Each row is a point on a tangle of strands that fork, close into loops and nearly touch. The rows are in no order.
Two points are linked if the straight distance between their rows is under 81.6. Some points are linked to none.
Z_86: [  1 -24   8 -25   4  11 -12  25 -23 -19  -9 -29  26  15 -21 -41 -10  36
  26   4 -16   8  -1  17 -10  31 -19  -3   4  -8   6 -16]
Z_171: [ 11  18  -8  17  11  -5  18 -19   1  13  12  -7   2  13  22  39 -13 -23
 -29 -29 -18 -16 -30  -5 -23   4  10  17 -29 -24 -34  13]
Z_821: [ -7 -18  16 -37  26  13  20  20   4   4  13   7 -14  21 -23   9   9 -21
  -8 -25 -14  -5  30  10  25 -16 -10   1  20  17  13 -15]
Z_467: [-11  -4  -7 -30   9  -9  21 -25   5   1 -10 -11  21  48   0 -19   0   1
   8   0 -18 -32  11  15   2  -4   8   6 -17 -38   3   8]
Z_671: [-22   7  30  10  -2   8  -7 -31  16  -2  13   7 -22  -8  -9  -4   1 -17
 -32 -10   0 -35  19   1  21 -63  12   4   5  14   1  28]
Z_60: [-15 -23  19  -9  -4  17 -21  29 -16 -34  15 -34 -14   4   9 -33 -14  12
  -5 -25  -7  10  33  25  -8  -3 -12   6  23   3   2  -4]
Z_189: [ -1 -27  14 -22 -16  10 -19  -2 -10 -24  32 -28 -27   8  16 -12 -19  -4
 -20 -37  -8 -14  22  36 -19 -13  12  10  14 -14   5  14]
Z_404: [  1 -22   3   3  -4   0 -27  10  -9 -20  -4  -6   2  -5 -39   9 -12  21
  24 -12 -19 -21  -3 -28 -24  -3 -34  -7  21  26  -1  -7]
Z_562: [ 12 -16  23 -27  31  23  23 -14  -5   6 -19 -19  21  16 -13 -22  -6  24
   7   3 -18   8  -5  14   8   4   9 -10 -22   0  -6   2]
Z_982: [ 16  20  -7  33  -4  -3   7  -7  13  19 -23  25   2 -32   1  21  17   0
   8  28  27  27 -19 -18   1   1   7  -9 -12  28   0   7]
Z_49: [-11 -31  21  10  17  15  12   3 -16  -6  -6  -7  21   0 -33 -40 -13   7
 -15  -1 -11  -7  17   5  23 -25  -7   5  -4  25  -1  -9]
Z_864: [-17   3  34 -32  31  20  21   1  16 -12 -11 -35  -3  14 -25  -1  -8  19
  -2 -58 -19  -5  17  -6  15  -8 -11   6 -12  35 -28  -9]
Z_382: [ -1   6  20 -36 -10  -1 -15 -14  12  -9   8 -38  -7  19  17   2   5   8
  13 -16 -11  -2   2  19 -29  11  10  -5 -13 -33   7  38]
Z_304: [  8  -8   5  -4   9  11   9   2  -6   3 -23   6  26 -20 -45 -20  -2  29
  26  11  -1   1  -7 -22   8  23 -22   2   4  35   7 -22]
Z_12: [ 20 -55  16 -13  17  42  -9  17 -33 -13   3   9 -23  -6  -4  -2  -4   0
  -3   8  -5  23  -1  27 -11  -8  12 -11  37  22  11 -10]
Z_707: [ 37   5 -12 -11   7  18  10  -4   0  21  -3  26  -3 -17   2  43   9  -8
  11  16  13  31 -38 -17 -10  36  12  -9  -5  19   5 -21]
Z_513: [ 28 -12  15  -5  12  12  -2 -19 -16  20   7   6  -7 -12 -28  39   2   0
   3   7 -21  -9 -34 -11 -23  -4  12 -11 -16  14   8   9]
Z_704: [ -9 -10   5  19   5 -14   6  -8   6  -7 -17   7  14  24  -5  -4  -1 -21
  -5   2 -19 -22  14  -3   0 -47  -6 -11   2  -8 -16  26]
Z_824: [  3 -10 -12  36 -15  -6 -18  20 -15 -19  27   5  -8 -45  -9   6 -32   1
 -14   0   4  -2 -10 -12   8  -2 -12  12  15  15   5 -28]
Z_442: [-13  21  10 -26  -8 -10 -10 -11  34  -8 -18 -19   2  31  31  -1  20   4
  13 -15   2   0  22   3 -19   8   4  -5  -6 -31  -7  43]
Z_916: [ 21  -1   7   7   9  -6   1   0  -1  23  -2  30  -6  -4 -20  49  17 -38
   3  18  -8  -5 -20 -13 -18 -16  -5 -20   1  13   8  17]
Z_848: [ 19  13  -1 -36   8  12  17  -9  -1  24  21  20 -11 -19 -20  33  11  -1
   5   7   3   8 -18 -13   7  28  10  -3  -2  20  27 -22]
Z_482: [ 10  -8 -12  34 -13 -16 -18  26 -12  -7  26   4 -14 -29  17  24 -17 -26
 -18  -1   4  10  -9   4 -12   2  -1   3   6  -9   0  -4]
Z_206: [ -2  13  -4  -8  11 -24   7  13   7   3  14 -15  12  10 -17  28 -12 -21
  -5 -41 -23 -20  -6 -14  -1   5 -23   7 -23  -6 -27  -9]
Z_10: [ 10  -7  -9  16  -9  -5 -14   5  -7  -5   7   2 -16  14  46  11   9 -27
 -11   9   6  11 -10  21 -27   0  22  -8   0 -41  -3  29]
Z_244: [ -2 -10   9  26 -13  10 -15 -17 -17 -10  19   2 -13 -38 -23  -8 -18  22
 -12  10   5 -11  -5 -17   7 -12   7   7   9  30  18  -8]
Z_711: [  0 -15  19 -26  10   8  17  -4  -3   2  -4  11   5  19   0 -34  18  -5
   1  29   4   5  22  29  16 -21   9 -13  12 -12  25  14]
Z_118: [ 14  -9 -40   3  -8   6  -6   0 -10 -17  -8  17   1   5  27  13 -15  20
  18   3   9  23 -16 -16 -14  41  -3   2  22  -3  -7 -30]
Z_498: [  6  26 -12 -18   0 -14  20 -21  -5  36  -3   4   6  16   2  16  33  12
  16  28  19   1 -39  10 -11  37  28   8 -38 -39  27   2]
Z_661: [-16  31 -27  17 -31 -23 -15   0   8  16 -16   0  -7  -9  32  10  30  23
  13  19  48  22 -13   3 -16  28  22   3 -18 -21  15   5]
Z_515: [ -2  26 -18  15   6 -20  13  -6  20   3   9   7   1   5   7  37 -14 -24
 -20 -32 -11 -22  -1 -24   5  -7 -12  16  -8  -9 -25  -5]
Z_138: [ 13 -15 -34  18 -11   1 -24  22 -22  -5 -30   4   4  -6  33  -5  -7  26
  23  27  11  40 -20   6 -22  44   3  -5  12  -9 -10 -21]
Z_135: [  3   5 -37   0   7 -29  23  -3   7  31 -49  17  28  37  -9  10  36   8
  38  15   9  -8 -27 -12 -21   7  -2  -7 -24 -24  -8   1]
Z_33: [  6  15 -36  19 -23 -22  11 -39  -6  26  13  45 -10   4  -7  19   4  -6
  -9  29   6 -46 -19 -20   5 -17  14  12   9 -13  18 -15]
Z_863: [-29  21  -6  10 -15 -22 -12  -8  17   5 -27 -24  10  34  36  -9  26   7
  11   4  15  -8   6  16 -25  -2  14  -4 -32 -47  -6  47]
Z_185: [ -8 -32  18  20  10  13   3  11 -18 -16  17 -27  -6   2  13 -38 -19  -8
 -39 -28  -6  -2  21  37  18 -45   7  11  -4   9 -23   0]
Z_557: [  5  17   4 -37   8  18  18 -32   1  15  31  12 -22  -9  -8  28  -4   2
 -18 -15  -6  -9  -4 -10  12  15  16  11   4  11  17 -22]
Z_372: [ 14 -20 -15  13  -3  15 -20  27 -31  -5 -26 -13  21 -10   5 -21 -21  27
  13  22  -1  33 -17   8 -10  38 -11 -11   2   6 -18 -28]
Z_178: [ -6   3   3  -8 -14  14 -12 -11   9 -25   8  -8 -15  -7  11   8 -19  26
   4 -21  -4   5   5 -11 -12  10  -3   2  20   9  -2  -4]
Z_327: [  9 -41   5  14  -1  28 -15  -5 -37  -6   8  12 -13 -24 -35  -5 -19  22
  -3   8  -5  -8 -15  -8  -8  -8  -1   2  21  40  15 -21]
Z_966: [ 28  -8  -3  32   5   7 -32  41 -10   2 -26 -15   6 -24  20  22 -10  -4
   7   2  -9  42 -22  -1 -24  18 -16 -22  -1  12 -33   4]
Z_480: [ 18   3   7 -22  20  -4  22 -16  -1  32 -11   1  14  21 -16  10  26  -1
  13  24  -6  -9 -24  14  -6   7  14 -11 -32 -19  17  14]
Z_697: [  2 -35 -26   8 -22  -2  -8  -6 -25 -18  -7   9   3  27  27 -32  -3  14
   9  29   8  -2  -2  18 -14   3  18  -3  13 -32  10  -3]
Z_802: [  0  40  -4  22  11  -3  23 -24  33  21  -4  26   0 -30   1  35   5  -8
  -6   5  13   3 -18 -30  19   0   9   5 -17  21  -6  -4]
Z_487: [  7  12  -3 -11   9   0   8   3  10   7 -29 -10  12  12  21  -9  15  17
  20  13   9  27  -2   4  -4  26   9 -14 -13 -14  -3  12]
Z_764: [ -4  14  11  -1   6   5  25 -16  -5  15   6 -10  11 -16   4 -38  -2  18
 -19  18   7  15   5  16  32  13  29   7 -32  -4   6 -12]
Z_721: [  0  -2 -19  26 -13 -17  -2 -12  -9  -5  17   1  -4  28  44   4 -11 -31
 -32  -4   3 -21  -7  19 -14 -14  17  10 -12 -44 -14  21]
Z_465: [ -7  -1  23   8  17  24  -7  39   6 -15   4 -29  -5 -31 -22  -2 -20   7
  -7 -44   0  22  11  -4  22   8 -34   8   4  49 -13 -33]
Z_201: [-17  20  15  26  -7  -2  -3  -6   2  -4   9 -37   5 -10  20 -24 -16  -1
 -27  -8  -4  -1   8  24   1 -16  22   4 -36 -21 -27  24]
Z_258: [ -5 -14  -4 -25   7   2  20   1 -15   3  -3  16  21  15 -58 -23  -3  23
  16   7 -13 -23   6 -18  12  12 -25   8  19  18  27 -37]
Z_297: [-10  10  -9  27   2  -3  -5  27   0   6 -41 -16  30  -4  26 -55  -8  27
   4  27  16  44  18  16  20  19  -6  -5  -7   2 -20  -9]
Z_609: [ 11  12  -1 -17   2  -8  -9  40  -7   9  14  -6  -4 -16  28  10  13 -17
   2  15  10  42  -4  19  -2  44   6  -8  -5 -20  16  -9]
Z_73: [-30  28   8 -28 -15   7   6 -41  35 -21   3   1  -5   8   3 -23  -3  18
  -6 -17   3 -23  38  -9  22  -3   3  16  20   0   7   3]
Z_317: [-24  38  13 -14  -8   6  -4 -18  51 -19  -7  -9  -7 -11  17 -10  -4   5
  -3 -24  16   8  36 -12  20   2  -9   7  15   6  -3  19]
Z_787: [-14  16 -27   2 -22  -7   3 -38  27 -10 -12  35 -10  18  34  -2   3   3
   0   5  21 -10  19 -17  13 -11   6   7  28 -12  -3  10]
Z_649: [  1  -6  13 -11  -2  21 -13   1   2 -26   9 -35 -17  -7  15 -10 -29  29
 -12 -43  -6  13  16  11  -5  10  -3  11  11  17 -24 -11]
Z_359: [ -5 -16   1  18 -15 -21 -16  15  -1 -12 -19  -5   9  21  14 -22  22  -8
  23  25   8   6  15  18 -23 -20  -3 -17   3 -25   6  37]
Z_860: [ -6  46 -10  -6   8  -3  30 -44  26  37  -1  46  -2  20 -14  25  20 -28
 -24   9 -11 -39   0 -17  25 -25  12   6   6  -8  11  -4]
Z_777: [  6  12 -18  33  -6   3   0  11  -4  -2  -4 -12   5 -23  43  -8 -28   8
 -20  -2  13  33  -6   9  11  22   4   8  -6   0 -37 -24]
Z_460: [-13  13  -9  34 -23  -7 -12  13   3 -13   5  -4  -2 -29  36 -29 -18   9
 -18  14  26  27  17   7  26   5  -5   8   3   3 -11 -16]
Z_756: [ -6  -3   6   5  -5  21   4 -49   5   4  15  31 -26  -3 -14   4 -12   0
 -28   1  -4 -38   8 -11  23 -50  17   6  23  23   4  -5]
Z_163: [ -2  -9   3   0 -18  -9  -9  -4 -17  -6  46 -22 -18   0  26  -8 -15 -26
 -40 -23  -5 -19   8  35  -9 -12  15  15  -8 -33  -2  11]
Z_830: [ -8 -35 -19  25 -20 -11 -19  18 -30 -12 -16   1  15  17  20 -53  15   6
  21  46  14   6  10  28  -8 -13   7  -9   8 -27   6  16]
Z_412: [  8  21   2   0  25  11  31 -23  32   9 -34  14  12  23  15  30  17 -16
  -2 -11 -10   7  -4 -12  -5 -15   1 -14  -9  -1 -36  27]
Z_182: [-16  23  31 -53   8  -1  -5   3  18   8  24 -24 -13  12 -23  18  14  -8
   5 -39 -19 -18  11  -6   3   3  -8  -3  -8  -2   9  11]
Z_690: [-13  13  10  24  -1  -9  -3 -15   3   0 -14 -42  20  17  30 -29   0   0
  -1   6  -3 -10  -6  23 -15 -12  28  -5 -43 -33 -24  38]
Z_637: [ -8   2  -5  12  -7  -1   8 -28  18  -8 -11  25   0  20  30 -12   5 -16
 -17  11  13 -13  12   2  16 -37  14  -4  13 -18 -15  27]
Z_215: [-17  11  10  42 -28 -17 -26   2  -1 -15  18 -21  -7 -31  31 -33 -19  -4
 -26   6  16   2  15  19  13 -24   6   7 -10 -11 -11  14]
Z_703: [ -7  22  -8  -7 -23 -23 -33  39   6  -2  10  -7 -13 -10  34  15  19 -12
  18   8  15  33   4   5 -15  37  -6  -7   5 -20  16   6]
Z_391: [ 22  -8  -1  15  19   4  25 -11 -21  23  11   7   1  18  16  31   6 -37
 -27   7 -12  -8 -31  14 -16  -4  21   1 -29 -34  -8  18]
Z_859: [-11  -3  -3 -10  -7   2  12  -5   8  -3  31  33 -15   7   8  -8  -4 -38
 -34   0  14 -15  29   6  39 -32   4  13  29   2  15  -5]
Z_276: [  3  11  20 -13  33  13  35 -20  25   1 -28  -7  17  20   3  -6   7   1
  -5 -12 -13   7   5  -2  10  -9  12  -6 -19   0 -29  22]
Z_936: [-17  35 -17  21 -26 -19 -22   8  21   4  -5 -12 -10 -13  51   2   7   1
  -2   3  33  23   3   3  -3  26   6   7 -10 -27   4  12]
Z_729: [-19   9   2 -13   1 -13  22  -9  -4   2  -1  -4  28   4 -41 -40  -3  22
   9  14  -9 -26  12  -6  21   8  -9  12 -15  -3  22 -20]
Z_973: [-22   0   6   0 -22 -19 -29  23  -8 -11  43   0 -17 -26 -18 -16  -3 -11
  -4   9   9 -16  24   2  11  -7  -6   7  17  -2  41  -1]
Z_870: [-12 -11 -24   5 -16  -4   9  -3   0 -24  -4  16  11  19   4 -23 -13   9
  10   1   3  -9  20 -13   9   9 -19   8  27  -9  -1 -19]
Z_113: [  9 -48  28   0  23  56  -9  10 -32 -11 -10  -7 -11 -13 -22 -13 -12  25
  -7 -12  -5  18  -4  11  -1  -5  -1  -1  14  50  -3 -17]
Z_44: [-10 -29  16   6  -2  15   3 -19  -3 -12  26   2 -25  12   9 -12 -12 -29
 -40 -26  -5 -28  22  23  13 -59  12  12   9   6 -16  11]
Z_956: [  7 -35 -10  19  -1 -12  -4  -4 -25  -7 -13   8  19  22 -17  -8  -8  -5
   8  18 -23 -26  -8  -4 -16 -24  -6 -10  -2 -10  -4   5]
Z_456: [-22  17 -26  26 -27 -20  -3 -11  27 -15 -16  14   3   2  20 -24   8  14
  17  10  28  -5  20 -22  12  -5 -11   6  19  -7  -1   5]
Z_750: [-20   9  10 -26 -14 -23 -18  34   1 -16  26 -21  -3  -7 -15 -17   5   1
  17  -6   0  -2  25   0   4  17 -18   1  10 -10  33   1]
Z_567: [ 14 -19   0  15   7  10 -17  25  -4 -19   2  -3  -8 -20  -7  35 -22  -5
   7 -26  -8   5  -8 -22 -15  -7 -26  -9  20  31 -21  -9]
Z_887: [-17   4  28 -23  13  12   5 -11  15  -5  -5 -14  -6   1 -45  -3   0  19
   5 -24 -21 -23  22 -22  13 -18 -19   2   3  36   4  -4]
Z_997: [ 29 -10 -16   1  16 -15  16  15  -5  26 -28  40  16  19 -15  33  31 -40
  18  20  -8   0 -19 -10 -14  -6 -15 -21   5  -2   4  10]
Z_346: [ 17 -44  20 -37  32  16  -4  30 -38  13   4 -16  15   3 -53  -2  -6  -1
   7  -9 -30  -3 -26  14   3  13  -7  -4 -22  19   7 -19]
Z_380: [-20  12  19 -25 -12  -1  -7 -25  14 -12   4  -9  -6   1 -37  -5   3  34
  19 -11 -20 -40  14 -22  -8 -10 -13   0  11  15  22   4]
Z_130: [  3  25  -5 -35  -4 -21   4   4  -2  20  19 -13  -3  22  17  18  18  -4
   4   5   9  -3 -18  17 -10  49  17  11 -30 -49  21   5]
Z_598: [  7 -28 -38 -13  -4  -1  12 -20 -20  -7 -25  10  21  45  18 -33   0  29
  25  28   8  -2 -10  15  -7  15  20   1   2 -42   5 -10]
Z_677: [-15   9 -21  32 -29 -13  -9 -40   3  -2 -14  -6   9   1  11 -15   3  29
  14  23   8 -19 -12  -7 -15  -7  21   6 -19 -16 -11  16]
Z_458: [-17  11 -25  -3 -23 -26  15 -28  -5   5   7  19  14  18 -12 -36   5  11
   6  31   7 -36  10  -4  15  -6   5  14  -2 -23  20 -14]
Z_311: [-11   6  -4   4 -18  -7  -2 -40  12  -8 -10  15   1   3 -29  -1  -5  29
  19  12 -10 -45   3 -32  -9 -19  -5   2  20   9  13   2]
Z_666: [ -6  -6  17  11  10  27   5  15  17 -20 -24  19   9 -17   2 -33   5   4
   4  11  21  38  29  -3  29  -7 -23  -7  33  36  -4  -6]
Z_939: [  8   0   2  -8   7   2  19 -32  -7  22  11  26  -5  38   4  20  13 -34
 -21  11 -17 -35 -11  14  -5 -28  20   1  -2 -35   5  19]
Z_84: [  3   2  -9  24 -21   4 -35   1   2 -24  -8 -21 -13 -18  35   1 -21  23
   8  -3   5  21  -5   0 -27  12  -1  -4  13   1 -17   9]
Z_767: [  5  39  -3  -7  14  -1  33 -21  25  35   3  37   0 -13 -32  36  14 -19
  -5   7  -4 -16  -5 -32  28 -14  -2   2  -5  26  10 -12]
Z_912: [-18  -8  19 -25 -14  -5 -22  21   0 -25  -1 -32  10   6 -13 -30   5  29
  29   3  -7   0  21   4 -14  19 -13  -8   3  -9  26   6]
Z_466: [ -7  14  18  -3  -9  10  11 -26   7   5  20  10  -4 -20  16 -31   5   0
 -28  22  21   8  15  13  36 -11  30   9  -8   0  14  10]
Z_845: [ 17   2  16  11  17   2   5 -16 -12  24 -15  -9  15 -10 -20  15   6   5
   2  22 -14   4 -37   1 -16  -3  21 -13 -41   2  -5  24]
Z_374: [-18  27  27 -14   8   7   0  13  29  -6   0 -16   0 -19   1  -6   4   6
   1 -19  11  29  28  -5  22   7 -14  -5   6  21   3   7]
Z_473: [  6   5 -13 -15  -2  -8  10   0 -14   4  15 -24   7  16  24   1 -12   5
 -10  -7  -9   6 -12  17  -6  37  12  16 -28 -42  -7 -13]
Z_421: [ 17 -24   4 -18  15  19   3  21 -11  -5 -18  11  12  -4 -23 -18   8   6
  24  24   5  22  -3   4  -4  17 -14 -13  22  15  20  -8]
Z_310: [ -3  -1   1  21   8   6  14   4   8 -15  17 -17  -6 -11  22 -14 -29 -12
 -46 -43   0   1  17  25  18 -27   5  24  -8   7 -39  -4]
Z_687: [-26   3 -17  60 -29 -18 -17 -12  -4  -1 -17  -7  12  -7  20 -47   9  17
   4  40  27  -4  -6   8   0 -32  17  -2 -24 -13 -13  18]
Z_585: [ 11 -31   5 -12  19  25  -6  39 -27  -8 -16 -10  19  -6  -8 -32 -17  15
   9   4  -8  27   1  12   5  32 -16  -3  14  13  -2 -27]
Z_747: [ 18 -41  33 -42  35  22 -14  43 -34   6  22 -34 -22  -3 -32  12   1  -4
   2 -36 -25  11 -18  27  -8  13  -2  -2 -11  25  -1 -22]
Z_825: [  1  23  25 -41  23  -5   9   4  15  10  12 -23   1  16 -24  30   5  -5
   3 -37 -27 -12 -16 -12  -2   9 -11  -8 -28   3 -25   7]
Z_58: [-10  20  15  -1  11 -24   8  10  22  17  -4  10  12  -2 -40   7  26 -23
   6   7 -12 -15  16 -14  16 -29 -21  -9 -10   8   9  13]
Z_808: [  4  13  -8  24 -13  -9  -4 -36  11   4 -28  12   1  -5 -17   7   8  29
  30  21   1 -20 -21 -28 -25 -15   2  -5  -7  11  -5  22]
Z_893: [-12 -28  24 -30  13  20  -7  35 -14  -6  22   8 -23  -4 -26  -5   7 -13
  -3 -12  -2   7  22  10  10  -4 -11   1  33  26  36 -15]
Z_710: [ 19 -32 -19  13   1   2  19 -15 -23   7 -14  38  15   6 -34  -1  -9   2
   6  24  -9 -18 -19 -18  -5 -14  -5  -4  17  17   2 -21]
Z_588: [-11   0 -32  32 -22 -30  13 -38 -16  14   9  25  12  17  -9 -22   8   0
  -6  37   6 -46 -21 -14  12 -33  21  14 -15 -18   1  -6]
Z_305: [ -8  -4  13 -37  31  26  34   4  13  -7   2  -6  -2  18  -8   0  -4  -2
 -14 -49 -12   5  23   2  22  -3 -13  11   8  21 -17 -19]
Z_142: [  8  -4  -6   6  19  13  24  19  11  -8  18  -5 -10  -9  14  17 -26 -31
 -36 -53   0  12  16  10  19 -13 -15  19   5  21 -37 -21]
Z_928: [  3 -18 -12   4   8  14  13  -8  -4 -10  -5  33   0  11 -16   3 -10  -5
  -4  -2  -7 -16  12 -22  12 -20 -18   2  36  21   0 -19]
Z_229: [  6  -1  22  -5  -2   0 -22  44 -23   9  24 -17  -8 -35   5 -13   4 -12
 -10  16   3  37   1  35   2  20  12  -9  -7  -6  22  -1]
Z_336: [-12  14  11 -49   2 -17  -8  30  22  -9  26 -12  -9   6  -8  18  11 -17
  11 -38  -8  -1  22  -7   7  17 -24   0  14  -2  10  -3]
Z_71: [ 18  23  26   4  27   7  18 -17  16  26  -9  -4   4   2  -1  42  22 -19
  -5   0 -12   3 -26 -10 -14  -6  13 -14 -35   1 -20  36]
Z_461: [ 18 -26   4 -13   6  -1 -10  13 -22  -8  17 -21  -2   9  -4  25 -14  -8
   2 -21 -27  -6 -19  12 -29   6   2  -2 -10 -17 -10   4]
Z_740: [  1  -2 -21  21 -11   1   2 -39  -9   3  35  35 -20  -7  -5  14 -21  -7
 -27  10   3 -44 -15 -18  17 -32  12  13  18   5   5 -17]
Z_577: [ 14  -4 -24 -26   0  -7   7  -4 -22   6   5 -17  17  13  -1  -9 -13  33
  20   9  -9  -2 -30  -2  -8  57   9   9 -22 -26   5 -31]
Z_427: [  5  10 -14  45 -18 -18  -5   5   6  13 -42  16   6 -25  -1 -14  23  13
  25  42  33  20  -9 -11  -7 -10  -4 -10  -2  20   3  13]
Z_119: [ -6  23  12 -18   6   6  20 -37  14  24   6  26  -8  18  -6   7  18 -20
 -22   9 -11 -32   7   4  16 -30  20   3   5 -14  19  17]
Z_717: [-16  24 -29   5 -13 -29   7  -1   3  36 -25 -10   8   5   5  -5  35  28
  26  22  34   9 -23   5 -13  35  23  10 -41 -28  15  -3]
Z_438: [ 14   8 -15  14  -6  -8 -19  25  12 -15  21  -2 -24 -10  35  56 -11 -39
  -2 -31   6  15  -4  -5 -23  11 -15  -1  23  -5 -13   2]
Z_70: [  2  -2 -17   5 -22 -36 -30  26  -2  -5  -2   8   0  -2 -21  23  15  -2
  44  12  -3 -14  -3 -24 -33  11 -29 -10  14  -8  19   7]
Z_891: [ 26 -18 -15  23  11   7  -9  28  -3 -16 -16  16   2 -14  15  33  -9 -26
   2  -2  -1  37 -11 -13 -11   6 -18 -19  21  20 -22  -7]
Z_857: [ -9  40 -11  -4 -19 -23  -7 -11  14  11  16  -5  -4 -11  -1  25   8  13
  10  -8  13   1  -9 -22  -5  30   4  11 -17 -11  14  -1]
Z_152: [  5   5   7  18   8  19  18  -6  29  -4 -26  38   3 -13   3  -9  15  -7
   2  20  24  22  21 -15  25 -29 -10 -12  25  33  -6   5]
Z_558: [ 23 -32  19 -42  41   8   9  11 -16  15 -24 -11  30  22 -40  -6  10   2
  30  12 -24   1 -28  16  -1  13 -10 -13 -24  -4   0   2]
Z_872: [  4 -11  27 -17   6  25   8  -6  -7   3  27  -1 -22 -13   8 -11   0  -4
 -31  -1   8  16  11  30  17  -8  28   3   0   7  15   6]
Z_388: [ 10 -10 -41  20   8 -34  13  20  -2  17 -47  27  27  26  -3  25  27 -24
  27  18   6   1 -23 -15 -22   0 -17 -14  -4  -9 -16   6]
Z_569: [ 23   0 -36 -13  -2   0   5  10   6   6 -14  25   3   0  14  36   8  -1
  32   8  18  30 -28 -24 -16  48  -4  -9  16  12  -9 -30]
Z_867: [ 13 -37  20 -17   9  33  -6   4 -24  -5  35   6 -45 -10   8  13  -7 -18
 -31 -15   6  10   7  27  -1 -22  27   1  22  22  18  -9]
Z_172: [-11  -5  14 -50   0  10 -20  26   0  -6  41  -3 -40  -1  -5  23   3 -18
   0 -36  -2   1  27   6  -1   9  -6   7  38  15  35 -14]
Z_716: [  9  25 -13   7  -1  -7   3  14  23  -8  29  -6 -16 -17  23  45 -22 -32
 -21 -47   3   9   3  -7   2   6 -18  15   8   1 -24 -15]
Z_224: [-11  31   6 -39  -1  25  16 -47  26   4  19   6 -26   3   2   9 -12   8
 -27 -34  -4 -23  20  -7  25   5  18  24  10  11   8 -11]
Z_338: [  1  13   4  -3   8  10   9  11  31  -6 -14  29   2 -13 -22  17  16 -13
  22   2  11  13  17 -29  13 -11 -37 -11  34  39  12  -7]
Z_363: [ 16   4  -9   4   5   5   9   4 -12   7  16 -12   4 -14  21   5 -23   4
 -24 -14  -7  19 -15   6   2  28  11   7 -21  -3 -20 -22]
Z_313: [ 15  -8   0  28  -6   7 -24  11 -17  -2 -12 -18  -6  -5  39  10  -1   3
  -1  13  -2  34 -15  17 -33   9  13 -20  -7 -13 -17  19]
Z_190: [ -4  -2  -2  47 -14 -27 -21  31 -14   0   3   0  18 -38 -27 -10 -15  -3
   3  16  -4  -8  -7 -12  11  -6 -18  -2 -10  11   5 -11]
Z_496: [ -4  11  25   5  14  27  -6  31  12  -9 -13  -9   7 -37 -10 -14  -7   8
  -2 -10  13  40  19  -6  26  13 -29  -7  13  44  -2 -18]
Z_758: [-17  16   8  26 -16 -37 -21  26  -2   1  29 -13  -8 -31 -19   7  -2 -18
  -7   1  -1 -14   8  -8   8 -10 -14   5 -17  -3  24  12]
Z_418: [  2 -12 -11  42  -9 -13 -12  12   3  -8 -47   9  12   1  12  -9  17   1
  26  30  13  17   2  -3 -18 -21  -9 -20   6   5  -9  31]
Z_249: [  1  -3   1  -2  -8 -23 -33  23  -2  -8 -11 -21  14   0 -24  12   4  15
  41  -4 -12  -4 -15 -29 -27  20 -31 -13  -8   6  -5  10]

A tip is a point with one link. Name the tips that can be reached along the links from each point below, in the order of the rows.
Z_224 -> Z_764, Z_465, Z_598, Z_687, Z_338
Z_891 -> Z_70
Z_690 -> Z_382, Z_135, Z_747, Z_229, Z_577

A fork is a point with three links, a tip a point with one. Leave the first point through the second and follow the links. Name the first fork or tip that comes.
Z_585; Z_372 -> Z_496
Z_44; Z_671 -> Z_585
Z_10; Z_721 -> Z_313
Z_311; Z_380 -> Z_336
Z_860; Z_767 -> Z_598
Z_982; Z_802 -> Z_515
